Each row is a point on a tangle of strands that fork, close into loops and nearly touch. The rows are in no order.
(in the rows, 128 means zero)
Points whose rows are less than 188 apart are linked; no others are. Some points are linked to none.
Q326: [ 99  68 127 183 117  90 117 137 169  94 146 135 105 137 136 115 129 132
 164 133 114 104  99  94 130 171 124 195 124 131  60 142  65 117 133 109
 151 156  61 223 132 153 146 114 156 126]
Q238: [129  97 145 101 104 151  94 174  99 189 126 156  85  81 129 102  93 136
  97 105 106 160 122 118  89 198 165 139 140 127 117 155 108 102 136 107
 129 182 131 172 161 223 170  55 157  74]
Q313: [126 134 141 138  70 116  77 142  95 119 124 147 130 148 147 162 127 158
 129 145 110 153 134 102 193 136 131  94 107 138 129 108 120 106 122  79
 150 144 116 159 100 104 123 154 116 135]
Q828: [135 135  92 147 137 142 136 104 105  98 166 132 123 116 161  89 182 143
 130 140 170 115 139 124 158 130 134 116 174 133 160 152 125 162 104  95
 114 122 140 144 122 179  79 170  91 137]
Q345: [162  95  97 128 140 139 119 122 110  79 139 109 159 131  77 155  90 145
 142 170 137 164 120 110 127 158 117  74 166 179  89 166  77 146 138 160
 110 108 150 127  43 133 120 157 198 102]
Q32: [165 131  82 108 148 169 149 113 107  91 156 173 137 169 145 109 139 131
 159 101 148 127 167 134 161 106 108 154 157 156  76  89 144 167 137 195
 193 120 114 158 110 152 151 112 134 155]
Q651: [125 133 162 179 114 150 117 136 104 159 142 184  86 119 128 147 103 134
 138 112 138  87 115  96 111 159 140 189  58 117 111 100 105 109 112 122
 122 138 113 171 130 123 138 113 180  91]
Q498: [150 168  98  96 169 108 206 145 100 109  83  88 133 124  84 132 144 115
  97 122 128 131 129 167 116 120  52  94 135 129 121  91 129 181 108 134
 118 128 165 114 122 145 106 119 104 131]
Q22: [133 124 179 112 106 173 118 146 118 164 117  97 142 170 120 121 106 157
 155 133 129 149 192 132 191  96 144 142 129  77 134 113 136 114 157 173
 145 154 134 112 151 145 147 115 144 146]
Q958: [172 106 104 126 173 125 148  94 145  60 157 159 171 108  69 150 127 111
 179 142 136 129 112 157 131 127 111  92 118 167 109 121  51 141 143 147
  93  98 128 108  45 136 124 163 165 139]
Q530: [177 111 115 123 186 191 158  76 101  89  91 107 186 150 114 149 140 147
 122 161 145 161 145 169 106 112  61 127  78 176 145 124 128 118 145 153
 143 123 137 106 113  87 118 120 134 142]
Q155: [195 149  75 142 124 156 146 159 103  94 175 187 139 125 128 184 126  94
 155 120 130 114 129 160 126  78 135 167  99 168 129  94  97 147 158  86
 144 156  96 154  81  93  92 142 124 141]
Q290: [120 107 142 187 113 148 137 144 161 218 104  69 131 136 168 114 135 124
  83 139 127 162 113 123 122 161 123 144 153  95 124 175 137  84  64 105
 114 123 137 131 160 143 127 127  92 113]
Q667: [166 154 141 161 110 165 153 165  36 127  94 126 148 151 117 101 160 151
 113 139 111 159 164 147 166 138  94 139 129  79 113 105 136 127 157 144
 116 180  86 159 121 114 126 171 118 119]
Q167: [101  89 136 153 121 115 152 132 163 147 129  79  91 135 179 118 139 164
 120  72 113  87 103  94 156 157  96 205  78 102 147 123 119 145 113 157
 154 136 110 134 150 127 128 122  97 142]
Q930: [106 114 190 120 119  88 129 114 168 128 122 123 116  94 112 157 120 128
 153 128 120 101  93 138 106  85 118 222  74 104 140 162 111 127 122 114
 107 115  91  79 173  86 114 162  97 139]
Q638: [150 116 132 113 109 133  77 122 144 154 121 102 130  92 144 170 107  83
  85 145 101 125  88 145  53 152 106  74 155 123 128 149  96 125  74 125
 102  65 194  99 157  90  85 153 126 108]
Q764: [125  99  91 131 151 152 149 161 124 159 106  97 138 121 162 178 183 153
 113 108 143 154 113 153 143 155  95 126  86 113 145 121 126  97 130 155
 155 128 126 194 164 148 153  64  80  79]
Q73: [130 178 155  85  98 150 137 113 108 153 124 117 150 141 100 107  92  86
 152 165 124 148 154 118  92  73 104  65 165 134  85 140 168  99 165 138
 114 124 125  52 133 124 123 151 138 127]
Q481: [157 104 136 190 165 108  94 112 133 105 146 111 122 138 195 124 152 169
  99 141 152  89  69  81 115 145  86 121 127 174 156 102  97 145 130  92
 146 128 148 147 137  82 120 169 116 162]
Q740: [125 107 117 187 157 137 101 113 136 118 105 107 149 141 185  80 181 150
  99 125 127 126 107 111 136 193  95 134 140 157 175 155 114 131 126 107
 132 111  95 164 177  89 101 160 107 144]
Q653: [122 152 165 171 115 104  75 151 117 170 136 110 132 129 166  89 144 154
 119 118 127  83 173  68 166 140 134  97 146  75 178 144 164 107 146 109
 104 165 142 117 154  90 154 201  96 181]
Q763: [134  99 132 102 115 194 149 168  97 183 150 196 132 135  94 117 105 145
 147 103 119 158 160 125 102 153 156 151 124 138 152 132 113 127 138 131
 131 186 111 146 135 236 134  69 124  62]
Q186: [111 158 212 149 108  68  41 156 184 139 167 122 107 119 111 132 128 118
 117  94 113  76 119 122 123 114 182 176 107  67 132 125 113 126  91 120
  81 118 139  96 168  70 144 116 183 122]
Q751: [129  76  86 120 152 192 156 125 126 146 138 183 115 157 113 125 140 149
 119 136 142 155 149 152  92 182 166 170 122 180 119 168 117 111 140 111
 150 182  91 184 104 189 144  79 153  90]
Q163: [137 108 104 140 155  91 204 141 107  91 111  76  87 156 177  77 169 121
  88 122 111  74  96 121 125 102  98 135  96 103 135  98 143 108 119  98
 169 160 119 139 178  66  96 133  74 162]
Q580: [100  66 136 167 112 130 116 120 176 147 134 172  96  95 128 129 120 133
 127 134 101  64  89 122  83 206 142 189  87 125 101 140  76 124 108  91
 127 157 107 205 109 147 127  97 166 133]
Q572: [ 84 145 135 115 101 147  87 160 142 160  89  98 180 103 156  95 123  99
  90 145 116 162  96 114  78 139 134  87 172 120 129 167 149  90 175 127
  44 120 104 118 150 119 109 163  96 106]
Q120: [ 74 159 146 175  91 104 133 142 133 149  94 134 111 121 153  57 151 134
 137  97 106 100 138  79 159 147 130 148 140 107 163 131 149 108 137  98
  95 170  70 155 127 117 145 196 113 160]
Q906: [128 130 104 147 156 109 176 163 107  72  91 129 109 195  94  90 151 137
 109 127 108 177 129 135 131 144  73 111 176 130 112  75 154 186 154 157
 176 126 113 167  85 117  95 151  92 125]
Q89: [147 169 160 134 134  54  61 136 129 139 152 117 111 158 130 105  97 137
 114 114 125 171 165 123 138 122 151 163 155  86 161 155 186 138  93 109
  79 124 149  72 165 127  98 213 134 124]
Q159: [114 157 154 126 143 102 115 127 125 186 128 148 133  89 167 165 147 120
 104  90 145 105 116 119 130 132 174  63 146 150 100 118 175  93 119 125
 143 137 146 110 126 147 174  99 119 108]
Q16: [138  99 100 169 172 154 154  88 120 115  72 111 131 178 163  90 201 147
  88 161 145 135 116 149 114 152  91 116 106 140 158  97 128 127  91 131
 156 129 130 183 157  75 120 121 121 136]
Q847: [124 138 155 126  90 130 123 157 103 136 180 103 133  98 110 132 118 103
 161  96 145  71 166 109 164  98 185 131 117  83 180 124  97  83 142  62
  86 160 147  94 134 152 121 114 149 133]
Q757: [129 138 125 131 119 160 118 126 107 154  95 120 108 159 130 102 109 146
  81 119 103 137 153 118 132 138 116 100 128 136 127 119 203 137  97 133
 212 165 145 144 154 125 107 125  90 139]
Q509: [163 128 136 129  90 129  46 144 121 104 133 168 146  86 124 174 109 142
 151 147  97 137 151  91 139 195 181 102 129 145 127 123  92 115 161 105
 129 148 111 185 131 135 116 123 157 106]
Q133: [122 153  81  81 117 146 132 146  90 159 128 188 132  85 154 164 157 131
 132  96 136 122 142 119 121 129 154  69 124 155 123 118 138 120 155 126
 124 153 151 182  77 171 181  96 138 115]
Q125: [ 90 121  73  89 183 155 161 124 186 136 111  89 165 121  97 120  87 129
 104 142 146 179  87 156  67 117  95  85 149 192 125 144  91 134 137 162
 103  56 167  99 133  95  83 147 106  91]
Q277: [109 112 113 151 130 153 160 148 180 187 120 144 121 168  97  86  69 105
 140 115 130 131  96 137  66 105 126 175 140 160 105 135 152 159 123 153
 167 146 124 111 140 112 141 131  89 129]
Q637: [133 203 163  73 106  78 130 151  89 105 150  77 145 138  87 124 108  70
 150 138 103 186 152 126 144  71 131  55 168 117 109 126 180 115 125 142
 100 123 125  96  74 152 145 142 151 141]
Q350: [112 102 136 202  92 155 128  88  89 137 117 128 122 182 194  41 153 178
 108 138 121 113 169  77 191 152 117 168 140  57 152 136 126 126 120 150
 153 151  87 162 195 111 121 152 139 138]
Q291: [126 134 103 162 144 113 212 167  76  92  88 132 121 129 136  75 166 132
  97 137 120  91 129 168  92 106  99 146 118 109 142 136 173 103 158  84
 166 176  77 128 159  45 125 180  72 163]
Q218: [141 159 161 123  95 102 106 141 113 129 139 160 152 131 106 121 113 117
 152  87 116 154 144 175 144  96 155 199  97 131 142  94 118  78 129 134
  96 110  93 138 168 123 140 119 151 117]
Q848: [190  87  71 105 178 140 106 103  83  52 158 152 178 114 146 158 161 100
 164 161 154 107 131 151 104 112 134 114 104 181  98 116  54 108 180  89
  86 110 123 154  58  95 130 154 182 129]
Q719: [ 84 156 151  98  95  61 100 124 150 152 131 139 118 101 106 112 119  79
 146 148 106 137 115 118  67 109 104 102 192 122  70 136 145 185 129 163
  82  63 147  64 115 160 105 150 129 120]
Q657: [156 174 106  98 114 116  94  91 110 154 161 113 131 113 122 167  97 140
 139  93 150 107 148  91 156 103 159  63  93 158 169 132  86 141  98 137
 152  84 207 109 114 137 116 133 185 154]
Q78: [109  90 135 203 141 101  71  89 175 124 182 140 112 123 182 127 129 187
 134 148 140  87 113  70 140 149 147 142 125 119 143 142 112 147 122 128
 124 134 130 116 133  92 122 169 116 173]
Q769: [121  78 123 142 185  84  78  93 160 123 177 116 114 139 188 127 123 149
 127  89 152 103  98 108 122 101 158 136 125 122 146 142 131 123  75 135
 145 105 154  76 174 119 108 175  99 166]
Q83: [133 134 170 109  99 153  74 119 163 147 130 153 120 134  91 116  42 156
 170 159 100 175 176  96 142 104 126 149 148 120 113 135 159 124 135 165
 138 136 117 106 157 160 129 150 117 141]
Q199: [124  62 100 158 110 160  96  89 125 116 115 142 166 118 158 130 115 142
 155 163 158 142 121 125  94 123 120 125 131 148 103 159 111 143 174 165
 124 128 126 122 115 111 133 145 140 151]
Q660: [110 104 185 144 148  91  97 105 164 116 155 135 121 128 136 164  95 148
 122 124 134 115  74 107 109  92 114 157  98 111 117 148 170 132 106 167
 125  86 131  26 196  87  97 189  93 125]
Q364: [ 99  66  99 133 153  87 115 118 164 119 127 135 149  90 156 137 167 136
 132 115 134 114  92 137  85 194 179 104 159 142 106 147  99 114 108 137
 106 121 132 182 105 165 156  98 152 105]
Q622: [110  87  84 164 128 160 190 117 157 155  98 165  97 154 140  88 157 133
 123 141 101 135 115 133  88 174 129 158 112 172 151 151 129 112 104  72
 174 157  91 235 141 146 157  97 125 110]
Q130: [109  93  56  90 156 145 159 116 131 105  87 112 130 175 127 106 168 137
  95 137 127 171 132 123 110 148  75  34 165 164 144 147 108 159 106 162
 188 131 151 172 108 184 117  92 115 125]
Q798: [110 115 166 140 122 109 109 151 144 144 127  90 132 125 164 146 156 126
  98  80 113  79 113 101 151 124 103 142  84 108 182 119 124  92 123 129
 133 113 150 111 176 118 144  93 152 135]
Q796: [131 111 115 159 127 152 167 175 150 127 128 164 126 130 110 150 140 144
 150 126 143 123 105 155 157 143 126 155 111 153 138  90  96 158 143 102
 100 154 107 165 101 127  95 158 101 117]
Q919: [117 154 161 117  81 102 137 117 145  88 128 153 149 139  78 112 110  63
 163 125 123 150 114 186 122 119 148 163 140 151  84  86 152 104 128 119
 112  99  88 151  97 112 155 112 159 140]
Q701: [145 115 156 143  82 148  32 115 141 151 156 174 107  59 143 126 109 170
 102 128 132 133 117 138  91 150 186 134 106  92 171 187  88 123 103 138
 111 112 144 130 192 123 118 146 154 124]
Q500: [135 147 140 117 122  75  88 104  98  63 182  94 117 132 157 111 130 133
 128 103 148 110 144 160 157 121 196 147 161 130 104  97 133 148 114 122
  85 107 117 132 117 123 118 127 124 130]
Q258: [143 194  97  70 187 134 192 134 131 137 123 105 133 141  86 154 105 104
 114 104 126 151 128 177 125  87  85 114 112 155 133 130 142 146 104 128
 172  79 147  93 143 121 106  93  83 121]
Q644: [116 130 183 103  99 123 105  96 177 131 141 145 136 108 109 163 130 102
 153 203 105 127 148 132  99 102 141 101 145  89  90 164 101 163 118 139
  76  85 142  52 108 119 127 130 153 117]
Q519: [163 129 136 159 131 171 149 144  79 129  91 134 160  96  99 164 124 141
 111 132 128 137 125 159 149 169  99 163 100 109 125 100 115 119 130 114
  91 156 110 163  94 130  99 123 126  78]
Q249: [134 114  97 118 133 151 169 157  99 137 132 131 150 115 148 183 160 116
 124 107 136  91 147 135 149 124  90 105  97 105 120  84 171  64 141 140
 156 172 112 143 141 143 165 120  81 119]
Q725: [199 114  76 129 137 158 130 143  66 104 148 115 119  99 131 180 110 136
 129 163 174 106 131 168 113  79 130 120 103 148 102 132  91 129 170 124
 104 136 138 147  85 104 112 134 148 115]
Q775: [133 156 134 130  85 157 116 134 134 127 134 173 155 140 108 138  82  76
 167 114 125 141 122 172  94  98 165 144 170 170  88 115 142 156 187 140
 114 153  87 160  63 105 149 128 153 152]
Q451: [155 138  68 110 161 140 185 116 117  87 133 189 135 189 145 113 202 151
 148 108 141 157 163 151 148 110  70 159 121 162 146  79 114 185 165 175
 183  92  88 185 131 143 115  81 112 116]
Q489: [142 161 145 113 111 105  83 132 166 127 122 115 167 131  98 137 102  74
 113 121 103 143 102 130  92 142 124  65 183 165 159 135 119 144  83 107
 111  94 161  96 119 131  72 169 115 132]
Q27: [ 82 190 169 135 138  90 143 146 152 125  76 114 121 149  87  84 152 124
 117 131  98 183 136 134 156 173  82 163 152  92 100  98 205 124 143 162
 116 114  87 107 126 122 149 110  90 123]
Q658: [104 126 112 166 124  96 207 144 101 122 105  93  77 146 148 107 177 120
 114  89 115  88 134 136 161 130  85 196  60  70 133 102 148 136 132 124
 160 136 100 169 147 123 134 121  97 124]
Q72: [ 98  90 134 138 122 132 149 126 178 200 106  62 159 143 131 105 140  62
 101 149 118 171  84 125  77 154 125  95 180 146 109 159 138  94 115 116
 101  91 126 117 138 122 110 153 111  83]
Q394: [132 130 139 130 101 142  75 181 112 137 160 212 112 133 100 173  87 122
 145 112 118 135 146 101 123 166 165 159  99 120  86 103  85 121 166 122
 134 173  92 198  94 113 144 106 192 110]
Q585: [142 178 136 147 135  89  82 122 107 103 117  97 154 113 127 102 112 130
 116 119 119 132 128 135 112 161 118 122 156 125 168 133 166 137 124 114
  82 129 150  88 169 119  76 187  94 150]
Q947: [114 148 111  99 130 116 141 126 103 150 125 106 132 184 126 101 122 144
 137 111 108 122 162  99 156  87 110  79 143 136 159 110 156 164  83 141
 197 143 189 106 118 139 113 174 139 174]
Q698: [148 124  78 126 119 112 149 119  59  80 203 125 136 150 164 166 176 143
 154 140 160 103 136  98 182  75  85 109  59 166 145 101  65 141 140 108
 133  89 176 128  92 130 130 102 188 140]
Q505: [108 132 110 100 127 134 150 130 120 143 143 159 133  64  99 166 133  97
 119 125 138  90 118 108 131 124 180  84 161 136 110 180  95 164 131 161
  80 129 162 100  45 153 144 138 184 109]
Q457: [167 111 133 161 101 117 130 116 104 107 173  87 119 121  94 109 112 119
 167 159 151  65 142 118 171 116 162 164 106  97 149 124 132 121 147  72
 113 196 102 101 102 112  98 156 146 146]
Q524: [162 113 129 128 131 145 118 163 117 118 140 104 110 192 122 129  68 141
 156  81 145 175 136 146 190  96 135 170 120  93 113  91 150 120 106 187
 148 130 118 117 159 130 148 144 105 126]
Q636: [111  85 105  89 170 126 144 110 181 175 106  73 160 114 145 137 155  82
 105 161 129 163  68 117  76 123  99  86 153 160 117 153  94 124 130 148
  54  35 173  91 121 119 115 109 122  56]
Q855: [ 73 104 110 103 153  84 109 122 195  90 100  65 151 114 143 123 143  95
 119 113 144 163  83 140  79 176 146 120 183 120 109 148  98 139 121 147
  95  89 143 158 119 178 128  76 103 112]
Q81: [122 136 138  83  99 181 155 113  95 157 172 146 154 100  82 151 115 123
 163 123 152 115 158 120 162  86 178  98 114 110 130 125 124  95 146 113
  75 162 131  80 107 179 135  90 189  87]
Q669: [183 173  78 104 107 151 100 116  80  89 187 135 147 176 122 184  68 130
 128 100 131 135 158 104 163 107 133  78  84 165 138 108  88 137 116 132
 192 109 180 159  90 112 100 105 146 152]
Q440: [115 116 122 136 152 137 198 120 134 139 102  87 147  83 116 146 179 123
  87 189 125  83 106 153  90 118  96 130 109 138 153 171 160  75 136  48
  98 151 121  75 148  99 145 125 110 144]
Q603: [136 153 135  58 142 124 180 140 136 107 127 103 115 157 123 171 112 111
 116 124  97 122 144 129 156  74  63 139  99 109 137 110 200 129  97 132
 181 111 146  55 171 126 135  66  83 134]
Q567: [137 106  89 124 153 169 175 154 175 185 104 118  97 121 141 169 133 126
 100 123 164 120  97 140  99 129 113 145 103 143 127 124 134 141 138 131
 154 139 182 161 116 118 161  77 108 115]
Q33: [118 117  95 108 126 161 138 118 107 145 153 184 120 121 146 146 149 155
 157 105 176 118 150 117 118 106 171 140 127 160  80 136 151 171 146 158
 148 159 140 152 103 126 184  71 140 144]
Q111: [ 93 156 157  88 127  80  87 131 165  79 125  91 150 108 153 126 149 135
 101 113 131 137 123 126 149 142 159 110 176 124 147 118 132 120 121 166
  63  79 129 127 124 144 107  81 116 130]
Q209: [128 137  92 112 125  88 159 129 136  71 123 123 132 191 118 107 112 102
 137 122 112 147 145 114 150 123  80  83 171 173 120  99 181 189 108 158
 179 125 141 123  62 137 104 160 115 173]
Q647: [158 188 175 103 118 107 119 131  73 120 160 120 124  73 105 172 105 120
 151 161 129 145 149 122 136  66 157 138 104  97 128 147 116  79 163 106
 104 113 128  34 175 124 127 123 123 117]
Q518: [126  80  62 126 174 149 140 116 118 103  95  97 159 109 117 117 145 149
  88 158 147 135  86 128 100 176  55  67 161 181 137 120  97 157 128 127
 115 108 168 178  89 136  91 138 119 136]
Q724: [173  75 123 144 179 163 166  69 127 117 130 113 159 155 132 129 177 137
 129 147 139  80 131 161 129 101  60 135  72 149 149  94 128 136  98 101
 177 128 124 142 118 114 165 112 135 142]
Q772: [ 94 102 161 110 112 166 139 145 172 204 125 141 109 125 109 118  87 112
 154  74 126  86 136 134 150 119 184 171 125 118 116 101 116 124 149 132
 127 149 130 122 128 152 172  66 134  96]
Q357: [156 146 124 127 132  89 107 108 104  67 170 128 153 128 115 107  91 117
 175 125 137 119 137 139 138 113 154  99 135 142 132 106 153 130 154 146
 122 115 146  71 141 107  92 149 127 159]
Q676: [111 144 141 133 133  99 135 127 155 127  82  97 121 135 140 155 110 140
 106 137 108 162 103 160 113 132  74 172  87 134 108 115 132 166  92 104
 138  80 117 159 151  92 109 134  79 127]
Q888: [120 111 140 163 111 144 115 160 103 201  91 160  98 168 153  94 161 162
 117  92 123 182 121 140 147 153 134 162 134 115 151 130 129 140 100 141
 134 168 122 172 147 177 160 136 119  99]
Q685: [106 133 150 136  74 153  98 161 128 200 115 161 101  93 146 111 108 145
 115 132 117 138 124 130  71 166 167 134 177 145 107 184 108 146 162 130
 115 162  99 153 122 155 163 112 153 104]
Q810: [149 134 146  97 112 123  29 137 154 125 161 185 104 130  79 163  35 165
 172 140 123 179 145  86 135 148 187  95 158 118  88 133 104 133 139 159
 167 140 129  97 156 141 144 118 149 124]
Q582: [172 116  86  85 140 149 129 136 119 106 146 133 136  56 142 200 138 143
 165 132 163 106 103 138 112 110 166 101  97 118  99 157  61 120 132 146
  85 128 172 122  94 138 144 122 175 112]
Q549: [155 170 166  62 116 144  89 111 159  98 155 125 110  78 102 164 108 112
 119 138 116 112 124  94 128 115 141  65 151 112 112 151 108 157 115 158
  99  58 141  49 128 138 109  99 154 108]
Q428: [139 126 128  82 145 197 133 113 130  97  70  83 179 144 100 138 108 122
  94 192 124 167 145 152 105 133  90  74 135 138 132 124 145  80 131 148
 117  98 120  90 141  93  86 124  98 114]
Q749: [113 114  85  87 137 144 178 114 185 179 113 160 108  79 140 158 152 144
 126 134 150 145 119 159  94 138 125 121 136 158 168 185 110 195 126 118
 126 109 170 148  87 169 144  99 135 102]
Q418: [102 148 118  97 141  72 162 140 189 142 141 133 128  80 106 166 154 109
 126 108 126 100 111 135 137 132 109  84 143 139 147 150 109 201 128 140
 126 116 167  94  71 150 128 114 126 128]
Q762: [146 127 131 157 180 128 161 109  80  32 124 123 166 194  88  91 140 164
 122 160 143 160 125 154 128 113  69 121 115 144 140  85 144 133 122 162
 155  94 123  82 141  75 120 133 119 180]
Q196: [127 134 143 133 114 127 167 133  89  82  84  96 148 123 133  90 121 114
 113 159 125 123 138 177 123 101  75 165  82 114 115 153 129  91 168 115
 120 130  57 143 166  63 133 153  85 163]
Q628: [ 89 176 157 120 109 103 122 167 115 120 124  90 148 141 125 171 156 140
 115 152 118 157 155 109 195 104 112  92 154 120 177 114 150 126 110 106
 123 151 135 130  89 141  91 132 113 130]
Q656: [133 160 190 153  94 103 101 100 115 133 134 109  84  92 125 133 101 109
 117 124 123  75 125  99 124  91 121 210  80  75 166 182 180 106 107  93
 113 135 124  63 212  97 122 160 136 123]
Q854: [117 129 150 127 105 117  88 154 157 182 105 100 110 135 160 144  88  93
  98  82  90 129  94  82 150 177 144 152 139  96 121 132 106  85  90 119
 135 131 132 132 176 147 131 108 133 113]
Q443: [117 120  78 121 187 100 185  91 141 113 110  82 129 110 154 141 195 141
  93 157 162 114 115 158 100 104  77 101 108 158 172 157 128 103 119  58
 108 116 163 123 132 127 128 114  99 161]
Q204: [128 119  82 183 162 144 187 147 111 105  99 175 102 170  81 106 144 133
 140  98  96 145 143 155 154 188  98 169 145 104 120  86 136 182 158 140
 198 155  74 195  86 146 128 107  99  91]
Q983: [139 148  89 120 151 151 161 136 105 155  79 103 111 102 123 166 112 133
  66 133 137 131 107 134 112 164  84  87 156 152 113 110 119 172 129 142
 144 140 181 144  71 132 110  98 120 102]
Q750: [ 74 130 177 100  87 107  86 140 170 132  95 183 114 116  99 106 113 101
 130 140  86 161 125 129  99 157 164 134 195 137  85 137 101 174 144 155
 100 168  91 157  89 179 155 102 176  83]
Q937: [110 132 120 114 116 108  94 130 119  69 188 170 118 145  68 146  67 119
 140 165 140 196 114 109 128 149 160  65 193 144  74 161  91 137  94 197
 109  93 130 106  47 146 123 138 201 133]
Q414: [156 166 157 118  74 146 112 169 114 170 111 141 135 133 114 154  79  78
 168 145 112 118 167 139 127  60 152 150 127 123 114 123 145 128 188  85
 137 178 114 134 103 105 161 114 158 150]
Q495: [140 103  76 116 117 166 159 130 116 157  70 114 147 142 158 114 188 127
 117 151 126 187 157 111 153 155  97  75 167 123 165 153 118 138 115 137
 142 162 153 191  97 184 126 140 114 139]
Q949: [144 132 150 145 116 137  90 124 156 160 125 122 120  55 154 154 141 125
  82 158 133 109 105 148  53 149 151 134 127 118 156 188  99 131 127 107
  73 104 185  92 144  82 121 141 154 130]
Q720: [ 99  91 119 185 113 122 167 105 153 168  98 141  86 171 139  15 161 140
 116 107 128 124 118 123 126 165 148 170 134 130 169 128 142 143  96 126
 184 161 115 173 163 153 135 128 105 122]
Q537: [145 124 110 136 160 134 142 133  77 108 160 134 120 159 165 155 158 167
 122 132 151 108 173 105 211  82 115 103 107  91 111  76 169 111 122 125
 182 165 115 109 149 124 117 141  78 130]
Q858: [103 105 105 160 154 106 180 131 186 183 140 107  81 133 121 104 111 118
 136  97 170 103  71 154  61 139 146 165 119 115 124 138 183 155 108 117
 162 112 160  95 168 115 123 147  87 112]
Q541: [121 169 165 112 143  94  73 150 105 177 161 157 125  66 137 103 141 122
 102  70 124 104 116 118 130 133 211  97 148  93 139 121 126 103 117 125
  68 140 142  94 142 136 173 138 165 114]
Q593: [ 82 100  95 110 105 193 164 158 120 149 106 113 130 123 150 117 156 131
 132 168 132 176 157 136 156 117 152  97 163 144 144 169 116 147 154 111
  85 188 122 179  56 182 124 114 111 124]
Q717: [ 98 122 164 143 155 137 178 108 138 102  82  61 162 121 108 100 127 109
 116 178 119 113 105 139 111 107  84 161 123 119 120 149 153  64 175  96
  96 122  86  76 145  89 121  93 105 136]
Q152: [158 132 178 132  80 105 124 130 140  91 159 114 127 191 123 119  95 105
 182 143 139 125 138 168 138 143 123 166 120 117  88 104 161 121 121 145
 147 109 128 117  91  80 168 153 180 178]
Q807: [108 124 152  91 142 149 150 104 181 103 137 120 112 133  89 124 114 112
 151 112 138 103 103 138 136 121 136 172 110 139 116 100 138 146 114 156
 136 113 115  86 120 133 146  32 119  95]
Q985: [179 163 122 125 181 148 155  94  66  39 147 156 152 160  55 114 103 118
 141 141 125 127 159 164 129 106  89 167  91 134 139  91 181 107 146 148
 170 134  95  77 160  96 109 102 119 187]
Q677: [137 130 152 154 106 112  93 100 112 149 135 181 109  80 164  75 122 119
 157 102 115  88 166 129 104 137 158 148 151 112 145 149 134 150 146 149
 125 127 129 120 164 154 148 207 133 164]
Q856: [102 154 156 151 100 113 143 131 108 119 102 155 120 145 130 136 102 141
 138  87 114 107 110 107 172 125 172 188  38 122 106 105 130  55 103  98
 112 140  77 185 149 110 145 116 167 111]
Q920: [ 81 124 170 153 122  56 114 139 194 148 134 155 111  85 137 161 148 126
 141 104 130  81 102 131 114 120 142 179 102  74  96 134  95 152 105 132
  87 102 118 128 130 103 159 121 143 130]
Q131: [116 153 169  83 133 155 123 131 143 178 174 166 112 127  64 116  80 108
 163 119 139  77 161 115 169  82 200 121 160 127 105  97 121 137 153 128
 101 123 138  74 114 142 147 117 183 112]
Q894: [131 112  66 132 137  84 177  99 101 102 142 112 124 115 208 119 243 109
 109 132 152  99 130 172 133 104 114  87 122 142 156 121 146 120 110  66
 149 124 159 168 117 118 153 136  98 156]
Q973: [159 120  85 120 115 141 129 110  64  97 185 117 129 153 170 151 185 145
 170 133 175  90 185  96 219  56 119  91 106 116 122 117 112 125 147  89
 168 130 165 138 123 146 128 140 132 129]
Q873: [129 170 155 146 125 114 104 116 113 148 165 158 125  56 106 105 137 141
 146 100 141  95 135 137  97 130 189 112 148 105 170 144 135 147 173 158
  73 146 157  50 148 138 135 191 159 164]
Q646: [128 124 108 134 122 129  76 141  97  84 149 129 125 160 160 168 114 143
 116 142 114 158 126 115 183 123 141  83 123 186 137 105  76 125 101 119
 155 107 154 185 100 170 110  83 146 137]
Q401: [ 80 170 127 159 126  99 166 126 144 155  87 161  79 136 135  86 124 144
 148  76 110 132 132  95 149 123 159 188  97 139  98 120 168  81 127  94
 150 145  61 197 130 127 155 165 125 129]
Q67: [103 110 143 195 142 143 126  94 111 122  84 102 127 175 161  99 119 188
  89 134 121 150 122  73 154 141 110 149 104  92 138 143 152  98  92 137
 145 119  61 156 180  77 108 169 102 142]
Q682: [152 131 144 155 123  88  59 127 110 133 158 156 109 115 138 121  90 149
 188  93 112 146 184 119 164 140 159 155 121  63 149 123 140 134 114 122
 129 125 127 134 175 164 125 211 138 131]
Q347: [112  41  77 150 148 125 152 103 180 138 113 133 117 129 161 101 215 115
 117 154 139 143 124 141 104 184 132 143 142 134 166 174  86 108 141  92
 125 135 136 204 115 181 169 101 144  94]
Q309: [143 166 176 137 104  96 105 153  79  92 104  80 131 173 107  68 151 137
 110 134  86 153 175 138 175 151  85 144 134  75 119 101 153 117 133 171
 119 123  95 124 121 133 114 142 114 161]
Q604: [127 155 170  92 100 176 108 138 153 153 106 153 160 152  76 141  44  99
 149 168  96 184 129 112 119 116 155  92 172 154  86 119 163  81 161 160
 130 107  85 100 114 131 136 133 115 127]
Q871: [118 154 155  55 145 106 107 111 173  90 137 104 120  82 124 178 143 104
 122 102 107  91  82 140 144 146 138 113 142 129 121  94 130 118 113 148
 110  70 146  90 133 138 123  26 147 100]
Q824: [103 163 173  81 143 101 156 121 153 128  67  95  87 150 109 106 147 107
 110 139  87 147 129 159 115 101  84 156 111  65 140 108 211 129 137 136
 150 104 112  81 187 103 130  93  60 128]
Q588: [163 138 113 122 114 130  72 111 139 144 169 163 105  84 108 170  74 148
 145 129 135 116 154  83 134 133 200  84 115 121 128 118  88 129 126 120
 177 148 173 119 144 134 129 143 155 138]
Q69: [138 106 150  92 174 153 136  94 145  98 135  69 152 108 116 139 100 121
 126 172 146 125  92 125 106  90 116 126 113 138 136 150 127  84 121 135
  82  85 132  47 142  92 118 113 123 136]
Q654: [116  99 110 141 112 160 119 112 152 158 132 157 111 150 142  97  86 170
 135 130 147 120 125  97  94 116 171 132 132 168 119 142 152 155 105 107
 209 154 140 114 156 149 129 135 108 167]

A fork is a point with three links, a tip a point with one. Leave the first point through the second and follow the links. Name the first fork or tip that comes.
Q32 / Q33 => Q585
Q72 / Q290 => Q717
Q89 / Q682 => Q451

How many points has the smallest loop of links through each point below? Write - if it is on no loop.
Q983 => 17
Q530 => -
Q646 => 6
Q22 => -
Q585 => -
